Each row is a point on a landscape with many valleys, with its height.
A ball rolls from a point to whichever of its 2 nearest points has the largest drop for the distance, and stops where none of them is lower. Distance is the straight distance between rows; heights are no part of it.
(909): [106 121 103  97 128 123 153 171 114 124 107 172 137 134 132 132  81 109
 120 120 168]  (h 506)
(23): [135 133 147 144 182  91 136  36 110  82 157 113 106 155 112  82 162 173
 107 117 127]  (h 462)
(197): [126 128 159 151 116 119 120  96 123 120 164  98  98 120 124 130 159 147
 121 144  93]  (h 527)
(157): [163 103 152 158 123 139 154 160 115 160  86 149 114 156 153 118 104 154
 123 144 125]  (h 451)
(206): [147  98 139 100 134 150 131 131 101 120 124 192 122 127 132  87 106 151
 144 145 154]  (h 618)
(239): [142 134 118 175  94 123  85 137 129 134  82  52 138 102 156 173 181 123
 124 168  77]  (h 464)
(142): [135 146 184 112 201  94 123 104 117 162 171 147 108 168 129  94 136 194
 154  82 119]  (h 489)
(333): [147 125 109 113  78 175 109 157 145 169  72  91 190 112 127 196 153  64
 120 141 113]  (h 407)
(290): [114 133 134 108 164 111 123 114 130  93 138 132 125 163  94 133 117 138
 104  91 150]  (h 209)
(221): [159 106 133 158  63 142 129 110 142 129 128  93 128 107 141 109 156 133
 134 186  84]  (h 342)
(58): [ 81 156  90 111 114 135 116 154 154 123 133  99 143  87 109 197 129  53
 112 116 136]  (h 742)
(629): [ 91 137  98 103 143 110 150 165 129 107 110 159 137 152 116 152  85 112
 106  95 182]  (h 521)
(483): [146 129 161 182 189  99 127  55 122 105 142  93 104 168 111 103 152 181
 107 100 118]  (h 370)
(994): [ 99 128  87 116 121 141 115 130 163  88 144  96 135  97  86 175 115  69
 105 108 149]  (h 730)
(451): [135 139 168 205 189  97 124  93 125 130 130  85 109 174 131 129 144 168
 103  83 109]  (h 253)
(3): [149  96 141  66 108 166 130 148 130 167 142 167 153 123 111 125  99 111
 146 119 135]  (h 238)
(116): [156  92 109 143  87 134 142 113 146  84 126 131 113 118 133  75 132 153
 138 191 118]  (h 244)
(613): [139  88  73 119 119 144 130 121 125  57 105 175 132 119 121  63  94 151
 140 169 171]  (h 399)
(716): [150 102 159  48 129 158 112 130 127 170 181 182 145 115 110 106 119 129
 168 121 137]  (h 295)
(230): [114 115  74  94 114 160 139 115 148 115 164 134 130  55  88 137  94  57
 122 108 154]  (h 593)
(859): [ 98 168 132 115 116 114  95 167 131 150 109  91 144 115 133 211 165  87
 123 123 107]  (h 319)
(679): [ 98 134 144  89 106 134 126 108 132 124 187 119 115  97  98 139 146  95
 133 139 108]  (h 437)
(660): [107 142 112 118 123 126 115 179 153 125 102 123 144 159 116 196 123  92
 111  91 161]  (h 484)
(241): [100 170 150 180 165  82 145 135 109 147 122 103  94 150 164 141 136 151
 109 102 102]  (h 490)
(472): [162  85 100 131  71 159 146 146 149 105  86 139 152 128 126 106  95 120
 122 168 139]  (h 169)
(123): [142 120 152 161 139 121 126  81 124 106 167 107  88 137 116 105 158 173
 121 142 108]  (h 568)
(16): [144 122 177 131 152 118 123 128 123 149 150 134 106 157 123 128 131 166
 132 104 110]  (h 387)
(920): [126 139 148  89  97 134 128 178 138 191 115 133 163 137 135 174 122  94
 139 115 116]  (h 332)
(180): [110 140 127  53 179 134  91  95  98 108 182 199 136 109 101  82 122 142
 162 101 168]  (h 439)
(570): [127 129 135 167 127 121  94 121 145 102 113  65 122 152 109 176 156 138
 101 121 110]  (h 654)
(283): [103 143 142 126 104 113 121  98 127 110 175  93 100 101 116 135 165 124
 124 157  94]  (h 488)
(102): [155 112 139 125  65 155 136 125 134 152 121 114 144 114 134 129 144 114
 130 168  97]  (h 272)
(758): [119 133 117 108 176 125 111  54  88  57 146 185 120 129 115  51 151 170
 141 140 166]  (h 509)
(345): [ 96 147 136  86 158 106 129 111 124 104 165 136 115 137  95 122 123 128
 120 101 141]  (h 293)
(1000): [112 125 110  70 167 143 106 107  98  93 159 191 133 107 101  84 104 134
 143 110 179]  (h 406)
(240): [174 104 150 177  93 150 154 160 128 171  63 129 137 147 165 127 117 139
 123 162 108]  (h 486)
(722): [153 112 105 249 154 101 158 123 159 103 106  96  92 123 179  41 119 183
 141 162 109]  (h 364)
(476): [108 138 135  99  93 147 110 120 141 142 161  92 142  79  98 173 150  69
 131 139 100]  (h 388)
(344): [156  87 101 120  84 149 141  92 135  87 163 151 116  97 128  66 147 142
 150 196 129]  (h 138)
(945): [115 155 178 145 196  82 143 103 103 159 166 136  91 156 147  93 132 180
 137  90 111]  (h 529)
(772): [142 124 148 241 193 119 157 109 129 130 113 101  89 147 171  78 111 180
 123 119 116]  (h 179)
(48): [134 122 110 134  83 153 120 177 145 142  70 111 168 136 133 196 137  81
 110 131 135]  (h 440)
(912): [151 136 125 179  94 129  99 136 107 175  77  55 146  98 180 165 182 122
 131 169  67]  (h 496)
(183): [136 107 109 136  95 141 138 157 137 106  88 135 132 140 128 134 100 124
 113 145 139]  (h 38)
(187): [142 120 175 193 141 125 127 119 113 167 149  97  92 136 157 122 143 163
 131 125  87]  (h 346)
(134): [143 123 120 250 196 103 165  86 143  98 108  93  96 145 168  46 121 183
 130 134 125]  (h 279)
(261): [168  95 139 127  92 150 166 134 109 145  98 169 132 127 152  80 107 144
 141 181 129]  (h 374)
(38): [162  97 149 156 129 133 158 136 110 131  90 169 105 137 155  76 102 168
 135 165 136]  (h 413)
(729): [125 117  80  84 112 164 139 131 151 157 157 135 147  56  94 147  84  45
 130  96 152]  (h 605)
(529): [ 90 158 105  65 159 102 135 171 147 145 151 162 145 140 115 152  88 104
 143  72 167]  (h 642)
(558): [136 119 150 127 165 116 124 112 118 106 126 145 107 164 114 110 120 166
 115 106 136]  (h 308)
(876): [126 143  94  57 121 148 143 171 161 204 147 153 175  90 119 163  75  51
 157  78 150]  (h 626)
(350): [125 139 157  52 176 134  99 108 109 136 189 188 129 131 110  90 131 160
 176 100 143]  (h 477)
(826): [143 128 135  94  80 164 124 153 141 181 108 114 178 119 118 175 133  75
 133 129 112]  (h 369)
(611): [163 119 148 163  82 144 133 158 122 179  73 113 146 140 161 151 139 122
 122 152  91]  (h 515)
(718): [107 116  75  95 139 148 126 111 137  81 157 141 127  94  85 125  91  91
 118 106 170]  (h 570)
(540): [108 156 129 186 141  94 112 121 134  98 102  70 109 156 132 167 156 143
  97 117 107]  (h 617)
(821): [ 83 170 130 125 112 105 112 149 126 127 124  92 117 115 134 182 154  99
 109 131 106]  (h 365)
(375): [139 144 176  89 210 105 110  90 100 138 164 173 119 166 120  80 142 193
 159  85 139]  (h 528)
(1052): [ 98 178 147  94 168  77 129 164 142 152 138 135 131 180 130 163 118 146
 134  74 139]  (h 665)
(970): [142 119 166 195 170 117 152 118 111 150 127 124  86 146 160  93 122 174
 129 121 110]  (h 275)
(7): [131 115 109 117 162 150  97  72  84  55 133 207 126 114 128  42 143 168
 156 158 176]  (h 476)
(597): [131 121 111 131 105 146 120 184 154 137  79 132 158 157 126 198 124  93
 110 105 160]  (h 463)
(482): [131 139 144 238 181 104 127 111 128 129 110  66 110 162 162 139 138 163
 105  97 103]  (h 107)
(227): [150 115 138 189  84 127 117 110 132 135 126  73 113 110 152 120 162 144
 133 172  74]  (h 395)
(56): [151 114 163 216 116 131 116 113 120 168 144  74 103 117 162 128 159 151
 137 141  68]  (h 392)
(49): [113 147 126 150 100 116 111 139 125 126 113  78 122 112 142 172 158 114
 113 156  90]  (h 412)
(819): [ 94 170 152 143 131  87 141 144 109 150 136 109  97 133 155 146 142 138
 117 121  94]  (h 449)
(135): [170  98 117 113  57 166 175 119 123 146 106 155 153 115 143  73 118 120
 138 191 119]  (h 327)
(764): [ 92 159 104 160 130  97 130 156 139  92  82 101 125 167 139 179 138 118
  89 115 151]  (h 534)
(983): [104 168 136 128 132  98  89 183 136 164 102  91 141 144 148 219 171 107
 126 101 119]  (h 271)
(59): [106 156 103 197 131  84 131 143 139  84  76  82 109 157 153 154 144 143
  95 131 123]  (h 576)
(990): [136 136 186 104 165 106 110 116 126 160 180 135 109 162 111 122 140 173
 148  94 110]  (h 438)
(671): [167 134 130 175  81 149 119 150 116 192  50  76 164 118 177 161 171 119
 128 167  77]  (h 525)
(1064): [110 123 126  82 146 130 123 109 112  97 166 161 114 121 101 101 121 135
 131 121 149]  (h 356)
(832): [127 149 165 122 120 113 127 179 134 186 112 127 135 154 152 171 133 128
 129 112 103]  (h 283)
(927): [ 91 164 114 130 135 104 123 167 137 112 104 113 135 159 129 195 135 106
 100  98 147]  (h 507)
(107): [139 107 123  99  66 163 147 106 132 124 155 130 138  89 117 112 133  94
 135 169 113]  (h 294)
(392): [108 175 154 126 145  90 102 183 143 179 121 102 131 164 150 200 151 129
 138  89 111]  (h 206)
(46): [151 101 147 127 148 141 121 101  98 102 136 181 103 132 132  73 135 178
 146 153 148]  (h 597)
(1038): [143 107 141 106 103 151 136 157 131 147 113 146 136 139 124 135 109 118
 121 132 126]  (h 162)
(539): [108 146  95  53 133 125 141 178 154 179 150 165 163 116 120 157  73  81
 157  77 164]  (h 633)
(336): [ 88 179 125  63 174  81 134 160 148 139 156 146 140 170 118 152 100 128
 143  71 154]  (h 652)
(69): [140 127 162 114 184 127 114  85  84 116 149 187 105 144 128  67 142 186
 151 124 147]  (h 569)
(148): [129  98  69  92 102 162 154 147 117 125 116 175 150  89 117 109  63  86
 130 131 177]  (h 471)
(948): [130 100  86 111 152 152 103  95  99  47 119 193 134 111 112  57 109 153
 142 151 183]  (h 443)
(143): [150 103 119 117  61 152 155  98 133 120 165 137 128  91 134  82 152 119
 146 200 106]  (h 229)
(595): [132 128  99  75  97 168 149 142 149 186 143 135 174  80 102 157  95  47
 134  98 140]  (h 616)
(253): [103 135 117 127 125 135  92 127 159  95 132  80 136 123  82 190 138  88
 105 112 131]  (h 714)
(1058): [129 130 134 124 183 110 128  41  96  60 152 153 111 140 113  58 162 177
 123 134 151]  (h 530)
(12): [113 116  93  95  91 145 167 164 119 137 110 159 149 110 129 135  80  87
 118 138 155]  (h 491)
(902): [ 91 130  68 102 151 129 136 137 139  84 130 146 136 119  95 146  81  93
 102  84 190]  (h 544)
(446): [104 169 160 160 185  74 156 123 106 141 135 123  95 161 157 114 126 166
 111  90 117]  (h 523)
(491): [126 123 121  99  69 166 132 113 143 140 153  99 149  74 109 145 143  66
 129 158 105]  (h 348)
(225): [163  83  97 147 115 135 126 112 144  62 104 154 118 127 127  55 117 175
 144 180 150]  (h 336)
(720): [137  86  65  95 104 169 139 126 115  98 116 184 152  85 117  84  74 105
 136 148 176]  (h 450)
(162): [122 129 149 134 123 132  73 130 150 122 134  73 138 135  88 204 163 110
 118 115 109]  (h 690)
(642): [162  92  84 119  51 156 162 125 146 114 100 136 160 104 133  72 117 111
 138 198 121]  (h 270)
(190): [ 96 159 148 107 118 101 135 145 123 146 147 118 115 122 136 154 134 112
 120 126 102]  (h 410)

Call two points neighbours if one is among the 2 nearest of the other. Go from one point of each pair to the other, from neighbour to neighbour, staying as low as possible. Name the highest point that can't be avoided.
(290) and (392): (671)
(183) and (290): (350)
(772) and (344): (227)
(102) and (344): (107)

For each start below, name the point where the ball stops.
(350): (290)
(336): (344)
(994): (392)
(671): (392)
(927): (392)
(446): (392)
(948): (344)
(909): (344)
(729): (344)
